Each row is a point on a landscape with many peaks, with its height.
A climber steps from a point to whichever of its 2 nearest points has the largest rise for the distance, and stops where none of them is higher. Distance is the straight distance between rows; heights are no part of it.
z_970: [181 159 110 188  85 101 152 136  97 164 121 169 129 102 135 143 112 126
 121  90 123 127 134 158  90 113 107 162  59 135 133 143  84 120 101 148
 109 127 125 143 118 123 167 116 160 144 137 143 162 111 182 122 132 111
 161  91 137  82]  height 403
z_322: [157 125 169 106 169  98  84 148 159  88 124 127  78  75 184 121 152 123
 186 165 130 120  87 157 101 118 186  59  87 144 130  98 144 106 120 136
 101  59 103  98 137 121 110 164 162 101 146 195  48  99 111 101 104 147
 126 136  74 114]  height 544
z_292: [152 147 137 161  90  97 152 130 141  97 114 157 120 126 173 140 105 142
 145  89 125 131  97 172  92  91 149 134  71  94  87 127  91  91 128 138
 109 149 146 128 125 141 106  83 130 153 152 178 143 126 156 128 135 100
 105  69 160  82]  height 366
z_334: [141 143 147 141 153 152  78 143  91 111 160 142 143  86 132 176  79 147
 101  80  92 170 135 104 130 176  96 102 123 142 179 121 106 185 113 155
 146 143  65 110 132 125 114 122 129 154 106 144 202  65 169 154 150 139
 164 190  96 119]  height 369
z_735: [ 79 122  41 131 103 139 127 114 107 146 119  75 156 112 163 119 111 131
 104 114 100 128 160 136 145 138  87 190 142 122 116 108 122 153 122 123
 138 183 122 140 125 146 149  79 103 157 101 109 142 140 140 152 173 108
 141  97 139 139]  height 457
z_59: [108 105 172  98 138 132  93 136 132  75 105 127  94 108 155 120  98 105
 151 158 137 176  57 146 138 135 201  88 101 137 110  80 142  79 133 150
 117 107 107  89 161 133  88 151 108 141 150 176  78 129 119 100 149 115
  62 155  94  87]  height 281
z_645: [120 142 114 114 159 148 127 107 107 135 118 155 135 160  60 118 181 136
  97 136 137 109 103 125 125 144 134  96 160 138 135 148 137 142 116 126
 156 102 189 163 133 104  83 158 155  90 146  90 113 174 104 135  99 165
 129 134 142 211]  height 319
z_691: [182 156 133 198 136 126 182 152  98 179 150 174 140 168  73 152 109 124
 104 107 148 117 184 140 101 151 114 150  98 155 153 180  76 110 118 110
 121 115 146 171 103 124 144 142 157  97 122 107 162 121 181 152  88  94
 137 136 151  73]  height 404
z_65: [ 65 119  72 109 135 125 168 104 140 154 108  72 163 146 117  89 138 147
 137 154 163 121 123  89 152 127 113 173 126 109  93 138 134 147 112  83
 125 166 145 128 129 119 152  95 102 119 140  89 136 211  83 135 120  91
  95  85 184 182]  height 140
z_435: [112 141  70 129 131 150 130 113  88 132  96 123 127 117  88 111 150 126
 115 129 115 109 106 128 137 149 117 137 112 128 118 127 113 171  91 140
 133 136 164 158 143  94 106 130 148 127 146  93 135 167 117 132 133 139
 152  98 115 186]  height 290
z_249: [135 108 114 120 143 140  74 128  91 125 143 140 133  89 127 120 104 107
 139 114  75 141 133 110 143 169 121 130 150 145 185 105 145 203 136 170
 139 130  59 114 140 101 123 149 137 152  86 124 153  79 134 128 158 152
 147 178 100 130]  height 391
z_856: [145  97  89 119 109 137 123 110 138 137 124 124 142  91 210  95 108  96
 121 105  77 175 126 159 118 111 107 153 142 111 137 107 116 144 164 129
 122 180 100  82 102 154 167  88  95 189 113 163 104 112 125 131 165  83
 138 124 139  81]  height 303
z_610: [111 139  80 148  98 153 101 126 106 127 152  76 126 116 170 206 117 163
  43  94  96 140 201 123 117 170  52 153 140 128 158 127 107 160 145 108
 142 152 150 135 111 186 171  60 155 143  87 174 158  92 175 195 160 138
 167 143 135 112]  height 511
z_192: [ 63 100 153 103 178 109  87 125 123 114 142 105  84 123  99 106 149 101
 164 173 169 124 104 115 126 116 128  93 134 135  94  98 207 117 109 126
 118  97  94 136 131  95 107 150 161  47 117 115  85 131  97 101 150 171
  85 173  74 198]  height 231
z_405: [180 140 138 134 121  82  89 129 136 106 100 177 107  92 109  99 171 103
 138 118 106 102  94 184 133  94 144  98 109 159 134 149 140  92 109 126
 127  68 135 141 150 117 122 176 149 143 145 102 112 111 136  56 121 173
 159 121 100 112]  height 308
z_966: [170 126 169 146 117 148 105 151 108 156 167 184 131 114 134 175 115 127
  81  86  87 177 139 140  97 167  95 106 120 143 168 134  94 132 133 182
 129 159  94 102 110 137 153 107 121 170 117 162 157  79 172 145 135 103
 153 187 117  76]  height 348
z_850: [ 82 130 158 140 125 115 149 145 184 106 137  85 141 156 148 153 113 184
  59  89  90 149 158 133 137 130 101 168 204 115 133 117  93 113 132  95
 142 152 157 125 100 167 149  70  57 145  75 169 178 104 166 156 148 140
  77 128 137 125]  height 267
z_692: [152 119 158 123 114 131 151 109 181  97 120 139 127 164 158 111 132 123
 148 128 154 119  92 140 113  78 185 118 141 121 105 131 127  78 163 122
 124 127 161 111 105 141 113 135  88 147 155 173 135 163 100 123 101 105
  93 117 142 119]  height 426
z_409: [151  93 145 126  84 119 173 110 157 152 156 154 149 184 139 105  85  99
 192 152 176 131 122 117  95 105 177 130 105 120 120 126 151 123 185 152
  80 144 100 114 121 125 152 132 137 120 163 164  78 139 115 132 103  76
  97 138 176  76]  height 362
z_282: [ 88 125 112 134 121 132 175 149 157 127 118  88 137 171 114 160 125 204
  75  99  87 113 162 133 113 157 106 173 190 108 130 121  64 138  97  79
 137 136 182 149 109 158 147  65  84 107 110 139 154 129 172 170 100 155
  78 113 149 145]  height 263
z_608: [102 128 156 129 198  92 127 115 178 108 143 126 125 176 124 116 207 155
 168 144 147 120 103 124 123  92 149  93 184 138 112 133 168  72 135  99
 161  82 161 151 107 122 120 157 117 102 102 119 142 142 104 115  70 204
  98 136  98 213]  height 102
z_311: [132 142 140 155 126  63 153 159 141 157 158 115 106 153 139 135 145 107
 195 182 182  83 129 117 124  94 182 116 104 102  78 122 188  95 150 120
  77  98  88 148 129 141 141 151 176  42  93  83  72  86 132  86  92 130
 149 129 126 123]  height 364
z_157: [113 123 109 120 118 112  70 125 127  80 121 110 163  82 170 164 121 123
  78  74  84 136 122 155 168  85 128 124 164 147 137 126 174  76 142 135
 158 158 105 123 123 153 109 103  94 188  69 118 172 110 151 111 164 148
 127  98 150 121]  height 398
z_51: [192 125 192 141 115 154 118 150 121 149 153 217 118 137 119 143 125 114
 125  99 112 161  89 164  86 152 150  86  87 154 156 136  91 104 126 183
 113 136 117  97 113 117 143 137 125 155 160 164 130 107 153 122 108 101
 137 185 125  70]  height 345
z_235: [ 83 141 134 124 164 154 136 108 144  91  92  94 106  97 127  85 125 133
 141 113 138 141  87 107 152 119 123 130 132 115 104 102 120 160  92  84
 124 133 141 123 113  97 100 125  94 130 145 134 158 178  92 129 157 131
  95 113 100 170]  height 465
z_870: [139 173 181 127 111 118 178 148 134 160 132 131 134 173 124 154 128 138
 204 181 217  89 167  78 127  80 107 145  98  83 139 153 172 141 161 147
 129 100 128 131 137 117 140 192 179  72 132 108  95 124  91 125 115 107
 170  76 158 118]  height 503
z_951: [130 118 114 134 133 145  65 136  84 110 169 114 166 105 116 177 115 134
  41 112  75 129 181  90 161 182 112  96 162 141 198 141 150 145 152 126
 145 129 122 147 122 145 126 108 136 160  45 135 189  88 154 148 118 147
 155 164 126 131]  height 56
z_178: [134 153 113 124  85  72  83 152  80  94  93 142 108  54 117 127 105 104
 139 118 126 116  99 156 131  97 140 138  60 148  94 121 124 136 103 163
 119 117  80 119 190 131 104 137 166 158 146  94  94  98 154  77 163 146
 138  97 116  58]  height 266
z_187: [131 156 121 179 157  90 162 138 137 155 143 141 154 190  97 150 148 149
  89 108  94 116 162 145 138 131 125 157 169 149 141 161 125  80 129  81
 143 129 141 190 131 138 128 130  92 112  85  96 164 104 185 131  65 167
  98 114 135 149]  height 81
z_599: [151 111 168 101 157 215 142 132 163 111 135 140 109 133 112 118 160 156
 119 108 121 144 117 132 118 170 132  80 143 132 141 133  66 175 103 118
 133 107 182  90 106 112 151 130  94 145 183 167 150 152 108 151 102 114
 148 178  96 162]  height 408
z_643: [156 169 140 163 155 116 163 120 142 153 156 158 107 105 130 128 157 176
 174 101 131 113 138 112  85 119 114 121  82 109 145 134 106 178  95 114
 115  74 134 146 102 101 151 144 153  80 132 150 173 114 139 148  90 148
 152  89 128 151]  height 514
z_232: [ 44  96  98  85 183 136 155 100 151 144 129  79 169 155 110  69 126 126
 144 149  83 160 124  87 149 178 125 153 188 126 146  82 151 189 122  73
 128 124  91 133 108 107 137 119  77  99 109 112  95 128  98 140 126 132
  89 150 136 171]  height 334
z_671: [141  97 113 113  79 101 109 124 118 141 116 136 122  99 152  66  84  85
 176 158 131 152 108 124 115 125 145 134  84 130 115 105 140 152 155 174
  89 147  57  85 178 124 135 118 143 137 175 140  79 125  99 105 153  87
  94 150 141  60]  height 318
z_211: [147 137  89 141 125 191 150 139 113 133 115 126 113 123 139 154 163 152
  86 111  71 115 149 177 107 175  95 147 150 129 130 124  67 150  86 119
 137 117 185 129 126 142 146  66 110 162 143 122 156 130 167 165 110 140
 176 141 118 151]  height 323
z_374: [178 111 111 124 110 180 132 117 104 146 115 174 133 168  70 129 175 117
  77 139 134  89 124 161 137 138 141 131 160 147 145 180 112 119 131 138
 138 115 193 155 128 118 126 154 138 142 161  93 120 185 131 122  89 128
 156 159 137 154]  height 360
z_780: [117 174 185 142 161 112 130 158 127 130 148 117  84 151 151 158 158 125
 183 168 202  99 135 113 109  85 159  71 128 102  96 125 168  91 137 132
 112  74 134 141 107 148 112 190 191  21 101 111  84 104 102 109 109 153
 165 139  98 129]  height 400
z_309: [ 92 152 102 130 174 147 108 112  92 100 114 121 140 106 100 129 143 137
 114 108  69 134 102 148 140 163 108 130 160 136 129 105 139 166  88 129
 147 125 129 158 129  92  78 119 113 127 110 101 151 117 139 130 145 173
 134 123 109 196]  height 271
z_492: [194 131 129 106  75  44 107 124 148 129 108 159 120 105 106  91 147  89
 158 164 157  58 101 160 128  91 154 107 101 146 128 150 169  96 149 118
 109  61 133 120 138 134 145 193 176 140 169 120  56 110 115  49 110 150
 159 126 127 114]  height 349
z_979: [122 135  95 138 112 105 112 114 118 120 119 120 145  95 151 133 113 119
 116  91  87 132 146 153 139 104 121 160 131 131 132 117 146 134 124 149
 129 152  93 148 139 132 127 120 105 154  93 116 157 111 151 115 165 136
 131 100 123 123]  height 425
z_214: [193 123 173 125 134 189 122 135 126 144 150 196 103 131  97 130 154 130
 125 106 129 134 113 140 100 155 134  76 104 154 163 155  81 154 113 158
 122 112 149 109 123 103 152 165 126 131 180 149 148 141 125 132  92 119
 163 185 109 132]  height 375
z_99: [135 131 138 158 131 118 167 133 105 172 145 167 136 186  59 131 117 114
 123 120 146 110 162 114 123 151 146 140 118 150 144 160 117 131 129 130
 123 122 117 183 134 116 123 164 155  90 101  72 133 141 148 128  96 134
 111 146 136 110]  height 440
z_404: [167  85 137 121  81 127 120 119 127 128 127 181 124 145 147 104  99  90
 152 125 126 158  80 157  98 127 155 110  94 125 124 123 114 121 172 178
 104 165 121  92 123 130 129 124 133 170 179 184  64 133 124 123 136  72
  94 150 152  55]  height 339
z_629: [120 136 137 124 129 147 135 123 129 110  96 118 100  88 134  96  76 134
 168 128 179 177  94  76 122 109 130 116  62  97  96 112 107 175 109 127
  94 152 110  91 151 112 113 127 141 123 181 162 143 159 100 132 155  98
 108 115  99 102]  height 558
z_179: [114 128  87 146 108 125 180 130 123 161 135 121 151 175 100 140 117 164
 106 116 117 111 175 114 114 136 120 186 125 111 124 150  89 151 103 109
 123 154 152 173 122 136 159 105 130 103 114 125 148 144 164 158  98 128
 112  87 151 138]  height 277
z_240: [ 84 141 172 133 135 147 114 130 130  97 107 122 122 129  97 150 113 142
  87  75 131 170  88 142 158 124 140 121 149 151  85 120 124 101  90 150
 149 155 142 128 120 125  83 116  71 159 125 113 171 159 149 122 172 134
  74 134 115 137]  height 409
z_576: [113  97 139  86 120 111  91 122 137 118 110 110  88  97 139  71 105  88
 156 179 147 137  92 123 138 111 172 106 100 142 103  99 173 105 138 130
  99 124  70  96 172 124 112 151 123 101 167 138  67 152  75  89 150 115
  80 148 115 114]  height 298
z_914: [194 177 153 191 115  90 131 157  86 154 122 190 111  92 118 142 107 109
 141  95 133 134 114 162  96 139 134 111  49 151 138 133  97 108 108 149
 106 107  97 126 133 121 120 148 165 126 141 106 149  89 172 111 126 115
 148 137 125  49]  height 438
z_438: [147 132 144 144 114 143  92 149 142  74 124 139 144 106 185 164 139 136
  57  65  60 137 123 196 135 103 100 130 154 136 123 145  94  51 120 145
 160 148 146 113 129 159 112  75  95 192 121 127 194  98 172 110 156 146
 160 110 145 107]  height 371
z_303: [107 107 160  89 147 144 140  94 171 128 136 103  94 128 134  89 119 112
 177 169 197 128 146  63 127 104 134  99 131 121 135 111 160 141 147 115
 122 106 113 108 136 114 127 194 141  77 165 156  91 162  45 135 140 120
 114 132 122 151]  height 197
z_307: [ 95 119  77  99 111 183 182 144 113 142 106  91 142 161  95 142 124 185
 111 132 154 125 155  85 107 158 123 174 128  86 111 144  60 182  99 101
 143 153 195 141 114 136 151  76 145 109 143 136 127 188 127 178 108 102
 122  85 151 136]  height 262
z_895: [167  86 135 125  81 152 133 126 134 135 131 175 129 171 112 131 115  89
 101 117 112 140 123 162 116 114 138 141 137 131 119 158 112 106 151 167
 117 181 154 128 104 136 148 109 109 171 141 143 106 154 145 125 132  95
 119 156 132  85]  height 315
z_107: [155 141 112 168 132 179 104 147  95 108 124 138 138 104 152 170 157 134
  40  86  60 132 155 193 132 159  80 141 152 153 142 154  75  75  87 127
 169 114 165 140 149 150 124  83 113 175 146  84 195  97 185 125 125 143
 190 139 125 133]  height 346
z_733: [ 93  85 117 106 147 135 151 125 169 156 157 114 163 160 129 108 109 138
 135 125  71 157 170 102 133 158 132 155 183 129 161 101 139 176 143 117
 123 140  90 134 115 128 177 131  74 129  82 152 124 102 137 144 113 125
  99 149 124 126]  height 317
z_79: [ 91 110 146 108 177 124 132 129 175 124 143 129 153 155 127 114 146 137
 136 139  69 155 126 130 152 132 157 138 201 140 141 102 146 119 131 112
 147 125 123 139 113 116 147 141  64 140  72 146 149 121 133 121 105 156
  91 133 100 169]  height 300
z_840: [127 174 112 190 181 100 127 124  96 131 143 131 153 120 111 155 142 142
  69 104  64 140 169 159 137 159  98 144 155 152 164 144 126 107 105  99
 157 104 130 190 145 128  90 126 116 107  80  89 187  73 180 130 114 169
 139 106 126 151]  height 73
z_237: [158 110  65 119  86 117 132 110 133 152 110 125 131  83 140  62 134 104
 160 142 116 109 124 135 128 114 107 148  89 135 136 122 118 183 124 139
 103 133 122 118 135 101 186 136 140 156 158 129 105 157 103 107 141 100
 160 106 121 126]  height 453
z_264: [167 152 174 119  88 123 103 152 109 123 123 161  83 142 112 134 120 108
 163 167 199  79 110 136 122  97 181  83  86 131 127 142 161  86 157 151
 112  93 130 108 151 131  95 200 177  88 158 121  76 143 103 102 130 132
 132 142 134  94]  height 252
z_245: [101  98  77 108 124 210 135 126  92 152 111 105 119 127 144 125 119 120
 117 122 118 166 150 137 127 186  80 149 148 115 120  98  75 193 129 120
 126 176 148  91 108 149 149  68 110 182 131 129 100 140 137 186 171  94
 147 171  90 106]  height 397
z_736: [136 159 152 132 116  90  71 154  91  98  94 154  81  78  90 134 143 108
 123 123 139 101  83 179 145  91 155 101  77 159  85 138 146  80  89 135
 127  94 120 134 170 124  79 162 160 121 146  70  94 115 145  62 142 172
 126 112 110  90]  height 283
z_210: [130 114 134 135 102 137  82 128 142  96 162 100 127 117 163 204 116 146
  24  91  92 161 179 120 135 145  79 107 146 103 141 155 125 113 186 122
 138 166 144 107  89 187 162  61 136 172  71 185 169  97 156 168 172 126
 157 143 133  96]  height 481
z_478: [113 136  91 130 115  85 112 127  62 129  84 116 113  74  74 112 143 115
 139 149 148 102 101 120 148 129 101 148  57 126 106 138 146 154  81 147
 138 114 130 155 166  87 119 146 208 115 141  57 132 142 122  81 157 149
 143  81 113 172]  height 265
z_889: [171 155 150 143 113 130 179 116 127 157 146 164 152 186 107 147 148 138
 161 137 181  77 162 104 117  84 125 152 129 110 145 178 120 140 156 116
 137  95 162 155 109 120 146 179 147  99 145 122 131 145 123 141  78 123
 163  98 160 135]  height 439
z_673: [173 157 130 177 179 133 158 125 128 156 162 177 123 131 104 124 171 160
 120 106  88 129 145 149  90 167 113 116 127 135 165 156  81 150  92 100
 133  57 155 170 114 112 135 130 132  86 128 118 170  96 157 137  67 150
 159 127 128 162]  height 595
z_285: [135 118 133 106 106  84 170 104 168 143 143 100 152 162 129 115 138 117
 195 197 217  91 129  87 153  62 149 152 115 108  98 147 183  87 174 109
 105 147 103 121 151 125 151 143 109 100 169 112  94 158  76 109 110  91
 125 102 195 143]  height 166
z_519: [153 106  77 106 131 173 125 106 145 128  93 117 111  93 150  57 165 108
 132 128 100  94 114 152 148 126 107 102 127 141 148 118 105 176 117 105
 116 129 168 108 115 102 146 137 113 163 163 139 109 171  78 131 129 120
 162 121  99 159]  height 516
z_223: [164 116  81 154 122 126 166 128  78 180 129 155 160 173  50 136 142 101
  60 153 121 104 147 134 118 180 138 168 158 160 153 166 101 129 123 127
 145 118 157 184 140 116 124 145 160 119 122  59 105 154 167 131  81 128
 140 156 143 133]  height 402
z_990: [104 171  73 123 127 184 138 149  94 126  98  78 135 130 130 185 146 165
  54 128  65 118 158 168 104 192 101 160 189 140 127  97  93 122  93 100
 159 131 195 130 134 168 106  28 114 158 112 105 137 110 172 194 127 171
 169 126 135 151]  height 307
z_931: [175 171 139 199  95  87 181 136 140 152 143 169 135 152 161 150 100 136
 138  97 123 106 126 169  88  85 136 155  81 117 121 151 110  81 136 118
  95 132 148 142  95 145 146  93 134 125 129 167 160  98 186 142  93 118
 120  83 169  86]  height 372
z_85: [128 112 126 137 100 151 152 135 129 148 136 139 134 172 112 165 117 131
  72  98  94 143 179 141 116 141 100 155 159 125 128 148  98 130 129 142
 128 173 144 147 111 157 155  89 102 154 108 145 134 130 167 154 133 109
 116 149 125  98]  height 295
z_420: [ 95 135 108 107 156 137 125 109 126  99  80  85  98  64 130  76 114 124
 171 156 170 131 103  69 159 115  89 124  78  99 109 119 148 173  92  90
 111 140 121 119 141  94 109 132 150 106 166 127 132 177  63 120 156 116
 123  87 106 174]  height 507
z_747: [144 117 193 118 154 132 153 117 186  91 135 124 124 164 180 136 126 129
 186 159 166 138  92 131 100 114 215  79 133 133 133 102 136  63 161 136
 117  70 149  95 100 141 129 171 107 130 145 207 103 137  93 130  84 123
  95 132 119 113]  height 459
z_593: [ 87 141 126 109 151 106 161  97 170 123 108  80 132 133 143 101 161 158
 161 161 189  90 132  62 144  81  93 156 140  90 108 135 153 135 132  83
 153 132 161 125 126 118 116 148 114 109 144 112 149 191  51 133 107 113
 106  62 170 196]  height 129
z_715: [ 89 126 152 117 191 127  92 122 110 105 132 150 116 130  80 121 163 116
 144 140  98 151  90 143 143 146 130  96 157 154 129 111 175 121  99 134
 152  99 128 161 135  92  92 155 134  96 102 107 129 128 119 100 134 187
  99 157  80 201]  height 251
z_94: [112 100  71 119 113  71 166 100 145 169 133  99 169 150  89 105 157 123
 157 175 169  97 127 109 162 104 127 174 111 130  98 149 165 126 132 120
 115 161 106 147 154 111 173 116 113 117 143  74 125 178 106 109 122 103
 127 103 191 180]  height 152
z_479: [148 134 163 100 122 108 157  92 185 132 122 101 124 136 189 104 120 111
 183 192 198 100 140  73 132  62 125 126 141 109 131 122 167  96 168 109
 129 121 128  98 140 139 122 189 118 112 186 164  72 151  38 132 114  87
 125  93 160 135]  height 181
z_729: [ 91 119 165  85 160 113  92 123 145 116 126  81  71  93 149 111 139 113
 157 189 227 104 129  74 135  82 114  86 134 109  97 110 190  97 112 109
 125 108 112 106 134 120  89 174 167  45 151 145  70 134  53 111 162 131
 113 123  97 187]  height 215
z_147: [ 95 144 168 135 147 112 105 147 149 114 155 125 176 154 128 180 130 159
  64 108  80 155 160 123 169 131 130 127 198 145 153 125 148  76 139 116
 159 144 130 152 125 150 125 119  68 156  50 144 186 101 164 127 118 157
  94 129 121 143]  height 282
z_171: [ 78  72 106  84 119 196 148 119 122 160 117 109 141 161 103  88 113 106
 100 132 130 162 135 119 158 170 119 149 174 133 123 119 108 169 142 122
 122 176 132 109 118 133 146 104  85 156 129 105  90 177 105 150 150  90
  87 178 127 115]  height 374
z_30: [147 102 177  96 130 134  56 145 136  82 155 162 165  77 179 159  95 117
 115 114  76 196 106 129 157 139 168  84 133 126 161  92 125  97 157 171
 157 148 103  81 125 144 108 123 125 196  83 193 147  75 143 123 164 108
 132 156 133  79]  height 359
z_726: [139 147 171 125 134 102  68 147 136  72 148 143 158  75 177 179 104 131
 114  98  75 163 119 152 151 114 164  97 131 136 157 113 157  64 135 148
 150 121  90 126 144 151  86 117 111 169  63 156 167  71 168 106 151 146
 129 117 126  94]  height 376
z_712: [131 110 120 144  91 106 142 115 163  86  96 135 131 144 179 106 121 115
 115 107 116 122  76 176 114  70 147 150 132 106  74 128 104  60 157 119
 129 174 164 113 112 151 103  80  89 179 153 157 133 162 121 111 135  97
  88  89 163  98]  height 392
z_595: [108 111 135 106 115 168 134 130 111 138 115 132 103 137  80  97  90 130
 160 145 196 133 127  61 128 138 131 122  85 115 121 143 114 191 127 159
 114 146 110 112 166  89 117 165 171 100 173 122 136 180  87 144 152 120
 111 144 117 127]  height 615
z_798: [103 123 148 102 106 145 160 139 111 157 130 122 138 171  82 125 106 147
 175 170 230 112 160  52 131 130 118 152  81  96 134 170 144 174 150 158
 127 127 112 129 169  96 135 161 193  77 142  94 126 170  79 132 129 105
 133  96 167 126]  height 560
z_696: [179 157 139 195 140  88 152 147  92 173 132 175 104 124  73 118 126  91
 153 134 157 106 144 133 115 154 129 126  86 143 145 147 119 129 126 127
 120  78 121 153 129 104 125 187 202  84 111  59 141 108 146  97 119 128
 138 151 116  86]  height 491
z_827: [ 69 145 138 132 161 180 135 131 122  76 103  84 130 103 123 124 111 154
  95  82 118 168  87 135 162 155 106 140 167 121 107  97  79 162  81  98
 145 147 147 110 100 118 102  84  65 165 133 131 180 139 141 153 181 128
 115 139  96 151]  height 433
z_821: [161 111 125 119 127 158 119 133 150 103 107 145 118  76 208 114 140 119
 112  85  71 170  85 193 100 114 105 116 125 114 123 108  65 137 137 128
 138 165 135  60  97 137 152  74  96 207 157 184 120 117 134 133 163  95
 155 127 126  80]  height 324
z_442: [ 77 135 113 132 125  85 115 135 107 131 103  84 124  84 123 119  98 127
 161 146 149 136 134 109 152 105 120 179  73 112  69 112 176 139  93 145
  95 154  63 137 166 109 108 102 142 100 118  86 142 127 127  99 170 121
 101  74 120 128]  height 230
z_510: [ 88 152  78 128 122 194 103 132  47 116 112  73 148 116 114 200 119 145
  43  99 102 134 134 137 146 182  89 133 155 150 109 109 106 139  94 137
 175 174 161 137 126 152  83  70 126 177 116  90 146 126 170 181 165 139
 165 138 121 146]  height 297
z_896: [104 118 153 128 121 107 181 128 179 137 158 108 137 188 151 131  94 124
 212 166 197 131 134  90 106 107 204 125 115 111  91 110 172  98 170 122
  78 109  85 125 125 139 144 147 123  77 126 143  80 125 111 132  89 108
  93 127 152  94]  height 344
z_324: [146 100 141 109 117 182  96 142 132  93 123 142 113 111 163 168 133 118
  73  89  79 168 123 182 145 141  98 116 158 117 108 133  81 100 129 150
 159 179 158  82 101 159 134  71  94 215 127 137 143 112 146 136 179 109
 170 155 114  96]  height 347
z_742: [ 98 145 116 135 152 132  94 132  63 131 141 112 165 144  76 165  96 134
  64 111  73 141 162  78 136 208 108 128 173 147 182 123 136 173 125 143
 155 133  96 165 139 121  76 126 136 118  76 102 155  83 147 153 126 160
 130 163 123 140]  height 61
z_293: [153 162 174 144 164 108 136 118 153 121 143 145  92 126 142 133 174 143
 191 131 169 100 143 112 109  89 128  84 113 105 126 132 147 132 118 118
 127  63 148 150 117 123 113 175 169  67 128 135 135 112 101 122 107 159
 159 107 101 156]  height 449
z_502: [ 69 112  48 119 106 168  98 116  98 129 137  41 145 115 175 152  94 147
  72 107 131 151 189  98 148 179  58 161 154 111 126 109 121 165 159  85
 139 180 134 116  95 184 140  41 134 157  80 143 131 116 146 199 192 112
 148 133 130 114]  height 485
z_890: [135 122 163 112  90 130  95 144 110  96 116 160  92 149 118 137 106 110
 151 147 166 122  64 170 134 121 203  86  84 137  96 116 155  58 143 164
 114 120 129 116 160 143  78 158 135 126 157 135  74 150 130 100 136 121
  73 147 135  74]  height 268
z_794: [140 156 159 152 160 153 147 153 135 153 167 157 135 128 119 168 130 178
  88  86  66 156 168 141  97 189  92 130 139 139 172 138  72 148  86 113
 131 102 126 147 118 132 156  98  94 108 117 150 176  80 183 160  88 137
 133 149 123 135]  height 684
z_848: [164 134 171 118 164  92 115 132 175  93 129 120 101 139 198 139 163 129
 196 182 160  93 101 149 106  91 191  62 128 128 127 115 162  54 159 135
 117  56 140 107 109 148 115 179 146 100 134 178  67 108  94 111  76 157
 139 124  95 136]  height 497
z_886: [156 130 179 131 102 145 189 130 155 155 170 167 159 213 123 154 101 133
 178 122 185 103 145 104  89  76 162 138 139 119 139 165 129 125 181 122
 117 119 141 136  81 130 162 155 121 110 152 164 104 137 129 157  74 106
 133 128 175  87]  height 393
z_980: [174 100 103 112  66  79 134 106 140 159 125 142 132 116  94  77 136  91
 164 174 160  73 125 123 135 113 130 134  93 136 140 151 150 146 147 151
 105 106 112 124 150 106 172 175 168 125 170 101  91 150  92  80 139 117
 149 129 141 139]  height 399
z_126: [101 118 105 107 111  71 106 133 107 133  90  86 114  79  96 111 142 127
 161 180 192 103 111 116 161  88 113 149  53 122  76 153 184 118  97 136
 112 132 107 119 174 102 138 116 173 104 146  70 115 159  87  69 154 103
 122  61 151 161]  height 245
z_664: [125 121  85 115  63  78  63 127  75 104 108 118 138  63 153 125  72  99
 131 109 124 144 117 126 141 109 123 147  88 140 109 119 135 143 138 191
 142 161  53 105 173 155 107 108 159 179 133 103 107  92 138 108 195 121
 136 119 146  42]  height 254
z_941: [155 128 141 114 169 176 132 107 182 103 118 118 103 118 153  84 183 161
 135 119 115  92 122 120 129 132 108  83 157 125 146 129  92 161 113 102
 146  96 191 111  99 110 109 147 113 139 171 166 156 158  68 147  98 139
 161 130 110 194]  height 450
z_429: [101 163  76 133 150 119 135 130  95 147 134  94 167 141  96 162 117 165
  55 119  44 129 166 114 112 188 107 156 187 130 170 117 119 162 107 104
 146 128 138 172 127 141 106  94 110  94  82 113 132  78 171 166 105 172
 139 112 145 155]  height 66
z_508: [120 107  71 124 102 168 102 128  72 153 120 125 131 111 129 117  96 107
 117 114 105 140 134 118 135 166  92 148 128 138 142 110  94 206 128 178
 135 178 100 113 142 119 140 115 135 167 131 108 130 127 137 154 173 117
 153 173 100 108]  height 421
z_372: [ 70  87 100  95 138 143 130 107 131 159 129 112 139 153  85  77 116 103
 139 151 121 139 122 107 154 158 136 142 151 146 128 112 157 164 137 140
 116 152  86 130 145 102 137 137 101 113 132  90 107 166  93 127 149 120
  86 167 141 157]  height 353
z_749: [133 131 122 144 127  54 170 127 178 145 160 120 131 159 141 117 131 116
 193 152 139 109 132 123 128  90 176 153 117 115  97 117 185  93 153 109
  89 126  75 150 135 131 157 132 102  96 101 113 107 101 147 110  88 141
 113 108 131 136]  height 342
z_849: [130 140 169  97 104 108 103 155 124 140 128 121  76 121 123 126 131 117
 166 195 231  72 145  91 139  86 123  91 103 105 122 134 182 104 147 150
 124 107 115 104 164 118 101 200 196  57 159 119  59 126  72 103 160 125
 148 116 124 139]  height 233
z_387: [138 134 133 156 170  79 131 133 149 145 141 159 139 180 106 126 186 117
 144 132 111 124 112 148 151 108 156 127 168 153 126 145 176  53 141 106
 145 114 130 171 131 120 137 157 103 126  84  87 139 114 157  92  65 188
 111 135 108 175]  height 90
z_669: [125  93 127 108 148 171 110 119 138 136 143  99 152  75 209 108  95 116
 100 101  91 202 145 116 144 146 106 140 166 102 167  99 121 170 167  98
 128 166 101  58  74 164 166  80 101 185  70 184 136  90 126 160 172  93
 135 153 126  88]  height 286
z_956: [ 92 113 110 101 174 103 159  90 188 119 139 103 133 158 126  84 182 146
 162 145 135 101 120  90 126 105 129 123 173 112 121 115 156 144 141  76
 150 104 151 146 106 117 128 153 105  94 131 124 127 156  79 139  84 152
 101 112 135 207]  height 116

Call two points neighbours if one is among the 2 nearest of the other. Go from one point of each pair to the other, from neighbour to neighbour, staying as high as possible. Name the lowest point that can't be avoided.
z_696 / z_404 -> z_59
z_99 / z_322 -> z_292
z_595 / z_438 -> z_211
z_508 / z_519 -> z_51
z_508 / z_610 -> z_966
z_595 / z_794 -> z_749

For each start below, name the point where the climber stops.
z_749 -> z_794
z_178 -> z_519
z_30 -> z_610
z_850 -> z_508
